A landscape with many valleys, sampled at points; each row gives a point and its height.
From any point a ball takes the steepest step (drop divided by distance) to one of its 2 nearest points. It stops when none of these is lower. Distance is the straight distance between rows; heights are no part of it.
kesa height 56.1: |  34 | -23 | -14 |  44 | -52 |  24 |  -2 |  38 | -13 |   9 |   2 | -18 |   3 |  -7 |  26 | -18 | -10 | -14 | -62 |   0 |
tama height 64.8: |  20 |   4 |   8 |  22 |  20 | -24 |  26 | -23 |  12 | -15 | -19 | -28 | -24 |  -4 |  19 | -14 | -17 | -17 |  11 | -26 |
Raz height 32.4: |  16 | -13 | -13 |  24 | -18 | -17 |  -1 |  23 | -23 | -26 | -41 | -10 |  -3 | -21 | -44 |  11 |   5 | -19 |  -3 |  -1 |
rane height 33.3: |   2 | -15 |   0 |  24 |  -3 |  -8 | -12 | -10 |  -7 | -34 |  62 |  -7 | -12 |  13 | -35 |   0 | -17 |   0 |  48 | -17 |
pekep height 33.0: |  18 | -23 |  42 |  12 |  12 |  16 |  21 | -19 |  21 | -11 |  -4 |  -5 |  24 | -17 | -44 | -31 |   2 |  35 |  -3 |  32 |
delep height 26.3: |  12 | -52 |  52 |  -4 |   7 |   9 |  19 |  -3 |   2 | -21 | -30 | -10 | -10 | -18 | -64 | -36 |  16 |  29 |   5 |   9 |
fopi height 68.7: | -12 |  13 | -20 |  15 |  -7 |  10 | -17 |  40 |  40 |   6 | -23 | -27 | -36 | -31 |  17 |  34 | -17 |   1 |   1 |  11 |
dano height 79.7: |  27 |  32 |  -1 |   1 | -35 |  28 |  13 |  -9 | -38 | -32 |  -7 |  -3 |  32 | -11 |  -2 |   8 | -17 |  16 |  35 |  27 |
fot height 11.6: |   5 | -14 | -18 |  -8 | -27 | -40 |  36 |   5 | -14 | -34 | -62 | -18 |   8 | -18 |  15 | -27 |  19 | -45 |   5 | -11 |
gize height 83.2: |  21 |  33 |  15 |  -4 | -10 |  10 |  -1 |  -4 | -46 | -12 |   8 |  -3 |   1 | -13 |  25 |   4 | -34 |  25 |   6 |  34 |
moz height 85.3: |  -3 | -27 | -15 | -66 |  46 |  14 | -41 |   9 | -19 |  25 |  53 |  26 |  29 |  -1 |  27 |  22 |   4 | -21 | -19 | -13 |
Zani height 75.4: | -15 |  20 | -44 |  -4 | -31 | -19 | -31 |  26 |  -4 |  11 | -10 |  24 |  13 |  29 |   5 |  18 |   7 | -29 | -33 |  25 |
Tes height 67.4: |  11 |  47 |  -6 |  19 |  -7 | -15 |  17 | -21 |  -4 | -11 | -20 | -14 |  -9 | -21 |  10 |  10 |  -4 | -31 |  19 | -13 |
Lapig height 62.3: |  15 |   4 |  -2 |  31 |  17 | -31 |  -3 |  -6 |  15 |   3 |  83 | -16 | -37 |  31 |  15 |  20 |  -5 |   0 |   8 |  -2 |
Kamup height 56.6: | -32 |  23 |  -2 | -41 |  43 | -29 |  30 | -34 |  59 |  18 |  24 | -28 |   3 |  25 | -35 | -40 |  10 |  -4 |   2 |  11 |
vigel height 86.5: |   7 | -20 |   6 | -68 |  31 |  23 | -21 |  34 | -46 |   9 |  45 |  31 |  61 |  -9 |  21 |  48 |  -7 | -18 | -25 |   5 |
pog height 9.4: |  23 |  26 |  -5 |  28 |  11 | -13 |  18 | -55 | -19 | -14 | -16 |   9 |  15 |   8 |  29 | -45 |  17 |  -7 |   2 | -33 |
Rik height 18.3: |  -2 |  37 |  20 | -15 |  41 | -25 |  28 | -41 | -16 |  16 |  31 | -25 |   8 |   2 |  -6 | -16 |   6 |  21 |  17 |  -2 |
Gem height 33.9: | -31 |  -2 |  17 | -44 |  27 |  25 |  -8 | -26 |  42 |  -6 | -33 |  -7 | -19 |  -8 | -22 | -38 |  26 | -14 |  -1 |   4 |
nunu height 68.4: |  23 |   4 |  29 |  10 |  20 |  10 | -13 | -21 |  -4 |  -5 |  44 |  -5 | -29 |   4 |  32 |  -6 | -31 |  14 | -27 |  18 |
bigas height 8.7: | -19 |   2 |  68 |   0 | -11 | -26 |  67 | -22 |  18 |  11 | -43 |   4 | -25 | -29 | -27 | -38 | -11 |  42 |  30 |   0 |
Nudit height 20.1: |  33 | -32 |  45 | -20 |  26 |   5 |  11 | -10 | -18 | -11 | -26 | -12 | -31 | -44 | -30 | -27 |   4 |  15 | -29 |   8 |
kegam height 64.9: |  14 |  -9 | -29 |  22 |  29 | -19 |  -8 | -22 |  11 | -14 |  32 |   2 |  12 |  13 |  15 |  10 | -42 | -15 | -17 | -30 |
vores height 40.9: |  23 |  18 |   4 |  30 |   1 |  34 | -30 |  52 | -26 |  15 |  -1 | -13 |  20 |  16 |  12 |   3 | -39 | -50 | -33 |  -1 |
Kom height 57.1: | -39 |  14 |   0 | -20 |  29 |  -5 |  25 | -55 |  39 |   1 |   8 | -22 |   5 |  35 | -45 | -23 |  25 |  -5 |  34 | -20 |
gifer height 35.5: | -10 | -35 | -46 |   7 | -31 |  -7 | -13 |  83 |  -9 |   2 |   8 |  -9 |  32 |  11 |   0 |  45 |   2 | -19 |   3 |  -9 |
gosa height 14.2: |  15 |   8 |  12 | -15 |  -2 |  21 |   5 |  31 | -21 | -15 |  25 | -28 |   3 |  14 |  53 |  56 |  -5 | -14 |   9 | -26 |
gado height 80.9: | -30 |  41 |  47 |  -4 | -18 |  -6 |   9 | -31 |  33 |  24 |  38 |   3 | -13 |  50 |   2 | -20 |  14 |  25 |  20 |  28 |
mabup height 14.5: |  14 |   5 | -18 |  33 |   4 |   3 |  11 | -69 |   1 | -10 | -48 |  15 |   1 | -43 |  12 | -45 |  12 | -24 |  -7 | -22 |
kop height 59.6: |  -5 |  20 |   4 |  -1 |  33 |  11 |  -3 | -67 |  18 |  35 |  69 | -25 | -50 |   1 | -43 | -18 | -15 |  48 |  10 | -17 |
loto height 57.9: |   5 |  35 |  33 |  26 | -19 |  15 | -31 |  13 | -12 |  19 |  -6 |  12 | -20 |  27 |  11 |  10 |  -3 | -22 |   7 |   1 |
zapud height 45.7: | -19 |   2 |  -1 | -16 | -17 |   9 |  28 | -56 |  34 |  15 | -11 |  -7 | -51 | -41 | -61 | -49 |  -8 |  44 |  35 |  13 |
senu height 32.3: | -22 |  43 |  22 |  -1 |  29 | -30 |  14 |  27 |  21 |  23 | -57 |  32 |  18 | -10 |  17 | -18 | -20 |  30 | -12 |  17 |
pavo height 85.4: |   7 |  27 |   9 | -37 |  25 |   4 | -18 |  -3 | -42 |  -4 |   0 |  25 |  20 |   7 |  20 |   0 | -31 |  14 |   0 |   9 |
Kesu height 67.5: |  -5 |  34 |  17 | -32 |  -4 |  10 |  -5 |  16 |  19 |   8 | -25 |  27 |  19 |   3 |  -1 |   7 |  20 |  11 |   2 |  48 |
Zodo height 57.7: |   8 |  22 |  13 |  46 | -37 | -26 | -14 |  11 | -11 |  11 | -20 |  -1 | -71 | -13 |  28 |  -2 |   4 |  -8 | -30 |  -9 |
zelig height 52.0: | -21 |  -8 | -59 | -37 |  19 | -53 | -18 |   8 |  25 | -15 |   8 |   7 |   1 |  28 | -38 |   5 |  -5 | -27 |  -7 |  36 |
soru height 58.3: |   4 | -20 |  -4 |   5 |  10 |  24 |   2 |   2 |  13 | -39 |   3 |  -2 |  22 |  10 | -21 |   4 | -58 | -19 |  31 | -18 |
sinef height 50.5: |  -3 | -25 | -24 | -11 | -40 |   9 |   5 |  44 |  27 |  -8 | -40 | -31 | -10 |   1 |  27 |  27 |  42 | -17 | -28 |   3 |
fad height 71.3: |  -8 | -33 |  -1 | -61 |  42 | -19 |  -4 |  11 |  10 |   2 |  14 |  -9 |  -7 |  11 | -15 |  22 |   8 |  37 |  -1 |  18 |
dosi height 36.1: |  13 | -14 |  65 |  49 | -27 |  -8 |   8 |  27 |  -1 |  12 | -32 |   3 | -13 | -17 |  14 |   5 |  21 |  33 |   4 | -24 |
nabe height 12.4: |  16 |   7 | -17 |   0 |  -4 | -32 |  19 | -31 | -50 | -29 |   3 |  -7 |  11 |  14 |  14 | -22 |   9 | -22 |   7 | -21 |
tazos height 85.9: | -13 | -22 |  17 | -29 | -17 |   1 |  -3 |   6 | -25 | -19 | -31 |  34 |  32 |  22 |   1 | -27 |  13 |  12 | -19 |  13 |
diga height 76.3: |  29 |  37 |   3 | -15 | -48 |   4 |  38 | -20 | -42 | -28 | -39 |  10 |  18 | -13 |   1 | -21 |   9 | -16 |  23 |  25 |
Tum height 27.9: |  28 | -29 |  58 |  45 | -25 |  10 |  21 |   0 | -10 |  -9 |  -3 |  11 | -17 | -22 |   9 | -17 | -10 |  35 |  33 | -27 |
safit height 54.6: | -14 |  -4 | -28 | -44 |  52 | -29 |  -2 | -21 |  42 |   2 |  24 |  -6 |   3 |  25 | -38 | -23 |   6 | -14 |  -8 |  46 |
ture height 32.7: |   1 | -30 | -19 |  -6 | -26 |  30 | -46 |   8 | -33 |  -3 |  67 |  51 |  12 |  14 |  14 |  34 |  48 |  23 |  -1 | -15 |
zovof height 62.6: |   3 |   1 |  -8 |   9 | -31 |  10 | -20 |  16 | -12 |  20 | -30 | -25 | -55 | -37 |  27 |  34 |   1 |   5 | -28 |   4 |
Kifir height 44.3: |  -4 | -29 | -29 |   4 | -23 |  28 | -41 |  31 |   3 |  -2 |  22 |  -1 | -19 |  25 |  32 |  32 |  21 | -26 | -16 | -22 |
meged height 20.3: |  13 |  -1 | -34 | -17 | -15 |  29 |  -4 |  25 | -37 | -16 | -12 | -21 |  23 |  -1 |  27 |  45 |  20 | -22 |   5 |  -8 |
Mopu height 19.5: |  -1 |  -6 | -11 |  -9 |   9 |  41 |  -6 |  14 |  -4 |   5 | -40 | -25 |  41 |  -3 |  56 | -13 |  24 | -33 | -31 |  -5 |
nov height 15.0: |   9 |  12 | -14 |   4 |  38 | -46 |   5 | -30 | -33 |  -8 |  40 |  11 |  15 |  14 |   3 |   1 |   9 |  -1 |  10 | -11 |
tiba height 52.1: |  -1 |  26 |  31 |  -6 |  25 | -14 |  -6 | -14 | -11 |  17 | -38 |  -9 | -56 |  -3 |  25 | -24 | -17 |  -6 | -19 |  -9 |
zigob height 48.2: |   2 |  35 |  25 | -40 |  25 |  -1 | -11 |  45 | -14 | -11 | -35 | -17 | -18 | -17 |   1 | -11 | -15 | -23 | -12 |  27 |
kar height 61.4: | -11 |  31 |  12 |   1 | -38 |  28 |   4 |   4 |  25 |  17 | -47 |  23 |   2 |  -7 |  -5 | -16 |  -4 |  -3 |  14 |  36 |
nuvag height 45.2: |  29 |  17 |  24 |  -7 |  20 |   8 | -14 |  41 | -24 |  -1 |  -7 |  -7 |  -3 | -11 |  -6 |  11 | -55 | -29 | -27 |  28 |
vumis height 19.0: |   7 |  -4 | -34 |  11 | -34 | -52 |  19 |  17 | -19 | -27 | -28 |   9 |  37 |  -2 |  -4 |   0 |  33 |   3 | -21 |  19 |
sono height 80.1: | -19 |  21 | -44 | -40 |  11 |   0 | -38 |  19 | -15 |   2 | -45 |  25 |   0 |  -3 | -11 |   6 | -14 |  -1 |  10 |  23 |
Rek height 26.8: |   4 | -21 | -25 |   7 |   4 |  14 | -31 | -19 | -33 |   6 |  69 |  35 | -13 |  16 |  45 |   9 |  41 |  15 | -30 | -20 |
gimut height 44.0: |   0 |   0 |  48 |  34 |  14 |  37 |  -2 | -17 |  41 |   6 | -20 |  -6 |  23 |  10 |  30 | -15 | -18 |  14 |  13 |  -8 |
buna height 28.1: |  15 | -25 |  19 |  -1 |  27 |   7 | -23 | -17 | -17 | -13 |  78 |  13 | -17 |  19 | -28 |   8 |  -9 |  12 |  11 | -22 |
Lom height 44.2: |  11 | -34 | -57 |  26 | -19 |  17 | -33 |  62 | -33 |  13 |  33 |   0 |  23 |  12 | -16 |   4 | -14 | -49 | -45 | -16 |
pegof height 55.3: | -24 | -38 |  11 |  21 |   7 |  -2 |   0 | -28 |  25 |  -2 |  -1 |   0 | -16 | -12 | -50 |  -2 |  40 |  34 |  23 | -12 |
tibu height 54.7: |   4 |  38 |  61 |  29 | -14 | -12 | -11 |  -6 | -29 |  17 | -14 |  15 | -48 |   6 |  30 | -12 | -14 | -31 | -24 | -14 |
penab height 35.4: | -14 |  42 |  21 |  14 |   1 | -49 |  38 | -10 |  24 |  33 | -47 |  22 |   8 | -10 |  13 | -21 |  21 |  25 | -22 |  38 |
leka height 73.6: | -19 | -23 | -21 | -29 |  48 | -41 |  -6 |  -3 |  34 |   7 |  40 |   7 |  13 |   9 |  -1 |  29 |   0 |  21 | -16 |  17 |
Dopup height 62.0: |  16 |  -9 |  14 |  15 |  30 |   3 |  -1 |   5 |   2 | -19 |   2 | -23 |  -5 |   7 |   7 |  -6 | -49 | -21 |   8 | -39 |
bule height 63.6: |  14 | -11 |   3 |   6 | -10 |  -8 |  -2 |  24 | -10 | -13 |  30 |  -5 | -17 |  19 |   1 |  16 | -25 |   3 | -13 |  15 |
kapov height 29.1: | -12 |  14 |  23 |  10 |  29 | -19 |  -9 |  17 | -10 |  20 | -48 |  18 |  -1 | -29 |   7 |   4 | -21 |  34 |  -3 | -20 |
lolok height 74.1: | -23 |  15 | -22 | -15 |  -5 |   0 |  23 |  21 |  58 |  -4 | -66 | -24 | -19 | -30 |   5 |  11 | -25 |  -3 |  14 |  12 |
pavog height 26.9: |  25 | -48 |  16 |   1 |   8 |  29 |  19 |  -1 | -10 | -16 | -42 | -14 | -27 | -58 |   3 | -17 | -30 |  -2 | -28 |   0 |
Fuz height 53.2: |  -8 |  12 |  24 |  25 | -27 |  44 |   3 | -23 |  22 |   8 | -24 |  29 |  32 |  -3 |   2 | -26 |   4 |  15 |  24 |   6 |
vok height 15.4: |   8 |  -1 | -22 |  -4 |  -9 |   6 |  22 |  16 | -18 | -17 | -50 | -22 |  49 |  -6 |  26 | -19 |  21 | -62 | -15 | -17 |
zolis height 57.5: |  -8 |  -4 |   6 |  -9 | -13 |  43 | -36 | -16 |   4 |   7 |  50 | -10 | -47 |  18 |  17 |  18 | -15 | -16 |  22 |   5 |
Kag height 47.7: | -21 |  -5 | -53 |  -8 |  -6 | -28 | -15 | -24 |  34 | -14 |  38 |  19 |  19 |  23 | -32 |   4 |  21 |   1 |   3 |  21 |
sori height 23.2: |   5 |  19 |  -8 | -19 |  56 |   8 |  -5 | -49 |  -6 |  17 |  72 |  -3 |  -1 |  -6 | -18 |  -1 |  19 |  19 |   9 |   5 |
damu height 53.1: | -22 |  20 |  -1 |  16 |  12 |  11 |  16 | -64 |  14 |  26 |  18 | -15 | -38 | -38 | -58 | -33 |  -3 |  58 |  12 |  -2 |
vavag height 70.0: |  19 |  60 |  18 |  34 | -39 |  -7 |  27 | -21 |  -7 |   7 | -34 |  -3 | -20 | -54 |  16 |  -3 |  14 | -46 |  15 |   3 |
pigi height 40.6: |   6 |  -7 | -19 |  40 |  -7 |  -1 |  -5 | -19 |  25 | -12 |  53 |  15 |   7 |  17 | -30 |   8 |  20 |  13 |  12 |   1 |
Bev height 57.6: |  -1 |  -5 |  -1 | -34 | -21 |  -1 |  -6 |  32 |  14 |   8 |  46 |  -7 |  -5 |  22 |   6 |  50 | -14 |  -4 | -12 |  43 |
zigod height 72.1: |  -7 |  36 |  -1 | -14 | -15 |   5 | -20 |  34 | -12 |   8 |  -8 |  41 |  37 |  28 | -12 |   3 |   0 | -17 | -23 |  39 |
Bunip height 78.0: | -14 |  47 | -35 | -12 | -10 |  -5 | -37 |  49 |  -7 |  32 | -44 |  14 |  -6 |  -5 |   9 |   9 | -10 | -25 | -24 |   9 |
neleb height 43.3: |  23 | -14 |  30 |  31 | -17 |   7 |  15 |  21 |   5 |   9 | -34 | -14 |   6 | -25 |  23 |  15 |  22 |  14 | -20 |  12 |
soki height 44.1: |  -3 |  11 |  16 |  40 |  45 |  49 |   5 | -46 |  24 |   8 |  31 | -15 |  14 |  -7 | -23 |  -9 |  14 |  39 |  35 | -36 |
Nol height 34.0: |  16 |   2 |  16 |  31 |  34 |  47 |  16 | -26 |  29 |  -6 |  -2 | -16 |  47 | -13 |   7 |   5 |   8 |  18 |  30 | -20 |
mok height 50.7: | -23 |  -4 |  27 |  24 |  21 |  14 |  -9 | -48 |  21 |   7 |  21 |  -3 | -22 |  17 | -29 | -19 |  35 |  28 |  30 | -39 |
fada height 82.3: |   7 | -15 | -18 |  -5 |  16 | -10 | -37 |  26 | -23 |  24 |  45 |  44 |  38 |  12 |   0 |  13 | -21 |  -7 | -47 |   5 |
tib height 15.9: | -18 | -11 |  27 |  -2 | -10 | -49 |  67 |  -4 |   1 |  -1 | -48 |  14 |   6 |   1 | -20 |  -9 |   9 |  51 |  26 |  -4 |
Tifuv height 73.3: |  30 |  30 |   6 |   7 | -71 |   2 |  44 | -23 | -33 | -11 | -39 |   6 | -11 | -43 |  38 | -20 |  16 | -34 |  -2 |  11 |
Riku height 24.5: |   2 | -42 |   3 | -28 |  20 |  43 |   4 |  25 |  16 | -24 | -50 | -28 |  17 |   2 |  25 |  -2 |  13 | -30 | -13 |   2 |
nibo height 40.5: |   3 | -19 | -30 |  -3 |  -2 |  -4 | -33 |  71 | -48 |  13 |  15 |   5 |   5 |  14 | -12 |  22 | -35 | -47 | -25 | -37 |
ripes height 21.5: |  25 | -12 |   6 |  19 |  31 |  29 | -42 | -13 | -18 |  15 |  58 |  36 | -10 |   2 |   8 |   1 |  19 |   9 | -15 | -10 |
beto height 18.6: |  20 |   2 |  63 |  34 | -22 |   6 |  37 | -32 | -10 |  15 | -18 |   5 | -29 | -29 | -20 | -39 |  -3 |  26 |  25 | -16 |
susav height 50.1: |  17 | -16 |   5 |  41 | -24 |  14 |  -2 |  20 | -16 |   7 |  -2 |   1 |  -2 |   4 |  47 |   2 |  21 |   5 | -44 | -12 |
gup height 56.3: | -15 | -18 | -24 |  13 | -42 | -15 |  32 |  16 |  45 |  -5 | -60 | -14 | -13 |  -8 |  11 |  -4 |  36 | -19 | -11 |  21 |
noz height 64.4: | -34 |  -4 |   9 | -36 |  44 | -10 |   1 | -25 |  19 |  30 |  65 | -12 | -36 |  10 | -43 |   3 | -33 |  50 |  14 | -11 |
pepal height 20.7: |  -6 | -10 |   1 |   7 |  -4 |  14 | -10 |  49 |   5 |  12 |   1 | -13 |  20 |   7 |  43 |  56 | -21 |   4 |   3 |  -7 |
leri height 83.8: | -30 |  10 |  -2 | -27 | -25 |  -5 |   2 | -29 |  -3 |  -8 | -36 |  32 |  24 |  13 | -13 | -34 |  29 |  10 |  22 |  15 |
soref height 49.4: |  20 | -28 | -28 |  55 | -44 |  31 | -25 |  66 | -31 |  14 |  21 |  -1 |  -5 |  20 |  -9 |  -8 |  26 | -31 | -53 | -10 |
zoten height 87.2: |   4 |   7 |  -2 | -39 |  38 |  14 | -14 |   6 | -34 |  12 |  44 |  33 |  64 |   0 |  20 |  30 | -33 |  17 |   3 |   3 |
kam height 14.9: |   7 |  -7 |  -7 |  -2 | -44 | -72 |  39 |  -4 | -25 | -22 | -44 |   2 |   2 | -10 |   8 | -33 |  17 |   2 | -13 |   1 |
tugep height 54.5: | -28 |  -3 | -13 |  19 |   4 | -14 |  12 | -51 |  45 |  -5 |  54 | -23 | -14 |  53 | -38 |  -7 |  21 |   1 |  41 | -25 |
vomu height 28.2: | -15 | -22 | -28 | -34 |  -4 |   3 | -17 |  55 |  16 |  19 |   7 |  14 |  30 |  11 |  11 |  57 |  13 |  14 |   4 | -12 |
vid height 84.1: |  -4 |   2 | -11 | -23 |  52 |  -9 | -42 |   3 | -11 |  32 |  21 |  47 |  28 |  -7 |   9 |  27 |   7 |   4 | -32 |  -4 |
sovek height 78.1: |  -3 | -19 | -15 |  -4 |  23 |  -8 | -23 |  15 |  20 |  13 |  49 |  35 |  18 |  16 |  16 |  32 | -41 |  18 | -13 |  25 |
Guv height 60.1: | -28 |  -3 |   0 |   8 |  -9 | -44 |  14 | -19 |  30 |   5 |  89 | -11 | -31 |  47 |  -2 |  38 |  -2 |  12 |  30 | -12 |
vuta height 82.0: | -39 |  13 | -36 | -52 | -26 | -17 | -18 |  -6 | -18 |  -5 | -31 |  25 |   1 |  25 |  -4 |  -7 |   5 |  -2 |  17 |   7 |
vudog height 77.4: | -16 |  25 |  43 | -11 | -32 |  18 |  27 | -49 |  28 |  12 |  -5 |  -7 | -27 |  15 |   7 | -41 |  16 |  18 |  20 |  20 |
mosa height 12.8: |  36 |  -3 | -20 |  26 |   9 |  33 | -13 | -39 |   1 |  -6 | -30 |  -2 |  18 | -19 |  13 | -22 |  19 | -28 | -10 |  -2 |
peba height 42.8: |  -4 | -41 | -49 |   7 | -37 |  24 | -13 |  71 |   2 |  15 | -18 | -27 |  19 |  14 |  11 |  12 |  23 | -20 | -35 |  -2 |
gasi height 26.1: |  23 |  -1 | -28 |  31 | -19 | -11 |  35 |  25 |  11 | -11 | -53 |   7 |  38 | -43 |  -7 |  -1 |  22 |  -9 | -26 |  23 |
kud height 29.2: | -15 | -21 |   4 | -35 |   9 |  10 |   5 |   7 |  16 |  -8 | -55 | -20 | -17 | -24 |  13 | -22 |  15 | -22 | -17 |  18 |
pinek height 21.1: | -10 | -17 |  42 |  20 |  17 | -33 |  54 | -15 |   3 |  -9 | -11 |  -5 |  28 |   4 | -11 | -14 |   9 |  56 |  30 | -29 |
lop height 68.5: | -15 | -45 |   6 | -58 |  40 |  -5 |   6 |  -4 |   9 | -12 |  44 | -14 | -12 |   5 | -50 |  11 | -30 |  27 |  18 |  -1 |
bop height 52.8: | -15 | -17 |  -9 |  -5 |   3 |  14 |  11 |  -4 |  25 | -24 |  -6 |  -1 |  21 |  16 | -52 | -21 | -59 |   4 |  38 |  22 |
gur height 50.6: |  -8 | -28 | -12 | -36 | -24 |  12 | -30 |  20 |   3 |  12 |  68 |  -4 | -26 |  15 |  16 |  46 |   0 | -22 |  -1 |  -5 |
lizun height 43.5: |  -2 | -15 |   3 | -18 |  -3 |  31 |  25 | -19 |  25 | -29 |  20 |   3 |  43 |   5 | -32 | -25 |  -9 |  28 |  28 |  40 |
Dife height 72.9: |  -3 |  29 |  14 | -17 |   4 |  11 |  15 | -44 |  23 |   0 |  13 |  -9 | -14 |   7 |  36 | -13 | -18 |   7 |  -4 |  18 |
tor height 67.1: | -23 |  14 |  -8 |   8 | -57 | -28 |  19 | -12 |  38 |  -7 | -12 | -12 | -40 |   4 | -23 | -10 |  11 |  15 |  35 |  19 |
gisi height 37.5: |  27 |  11 | -13 |  25 | -14 |  -2 |  -6 |  45 | -54 | -11 |  -3 |   8 |  16 |  -4 |  14 |  12 | -35 | -44 | -19 | -22 |
Per height 75.7: | -24 | -16 | -40 |  -6 |  34 | -34 | -10 |  -3 |   7 |  -2 |  -6 |  25 |  30 |  16 |   7 |   7 |  -9 |  22 |  -8 |  -7 |
zago height 50.0: | -23 |   6 |  14 | -40 |  25 | -26 | -12 |  29 | -13 |   4 | -34 |  -9 | -43 |   6 |  17 |   8 |  -9 |  -4 | -12 |   4 |
dazib height 32.6: |  29 |  22 | -50 |  35 |   1 | -22 |   3 |  13 | -10 | -10 | -32 | -13 |  29 | -26 | -18 |  24 |   9 | -25 | -31 |   3 |
mido height 26.2: |  17 | -11 |  -1 |   9 | -20 |  13 |  -9 |  34 | -30 | -13 | -15 | -12 |  21 |  -5 | -14 |  34 |  37 |  -9 |   8 | -25 |
lod height 61.9: | -14 |   8 |  18 |  -2 | -29 |  29 | -36 |  23 |  -3 |  15 |  35 |  10 |  -1 |  32 |   5 |  31 |  -7 | -13 |  41 | -15 |
potor height 33.4: |  37 | -13 | -10 |  12 |   4 |  23 |  -5 |  16 | -42 | -19 | -24 | -14 |  -2 | -28 |  17 | -22 | -26 | -15 | -21 | -15 |
Giv height 25.8: |  -5 |   3 |  35 |  28 |  41 | -27 |  16 | -16 | -27 |   2 | -35 |   6 |  27 | -22 | -10 |  -1 | -13 |  41 |  21 | -46 |
Vizo height 38.7: | -20 |  12 |   1 | -18 |   6 |   8 |  14 | -53 |  24 |   2 | -45 |  -7 | -31 | -25 | -41 | -46 |   7 |  -1 |  26 |   1 |
sitol height 23.1: |   8 |   5 |  -3 |  -7 |  23 |  39 |   3 | -11 |   9 | -13 | -23 | -27 |  10 | -28 |  -6 |   1 |   9 |  -7 |  21 |  -3 |
gemo height 62.2: |  -9 |  -6 | -37 |   7 | -54 |  -8 |   9 |  -3 |  26 | -17 | -10 | -15 | -27 |   7 |  12 |   6 |   3 |  -9 |  14 |  14 |
Disag height 38.9: |   3 | -55 | -13 |  -7 | -15 |  20 | -48 |  35 | -38 |  -3 |  29 |  19 |  13 |   9 |  23 |  28 |  14 |   4 |   5 | -47 |
Rela height 57.8: | -16 |  19 |  12 |   5 |   4 | -17 |  25 | -18 |  35 |  23 |  73 | -32 | -26 |  31 | -29 |  31 |  21 |   2 |  45 |   2 |
mafa height 64.1: |  -7 |  22 | -31 |  38 |  22 | -45 | -19 | -15 |  18 |  11 |  63 |  13 | -28 |  12 |  10 |  18 | -21 | -15 |  -3 | -25 |

Call two points neighbours if one is among the 2 nearest of the other. Go from one point of each pair to the other, from neighbour to neighbour, staying as low as possible. Name the highest point that can't be avoided.
tugep, ripes | Kom
pog, mosa | mabup
gisi, bigas | kesa
fot, gosa | dazib

Where does a ball stop that starts at each point below?
Kamup | ripes
gize | Nudit
moz | fot
kegam | Nudit
tor | gosa
damu | fot
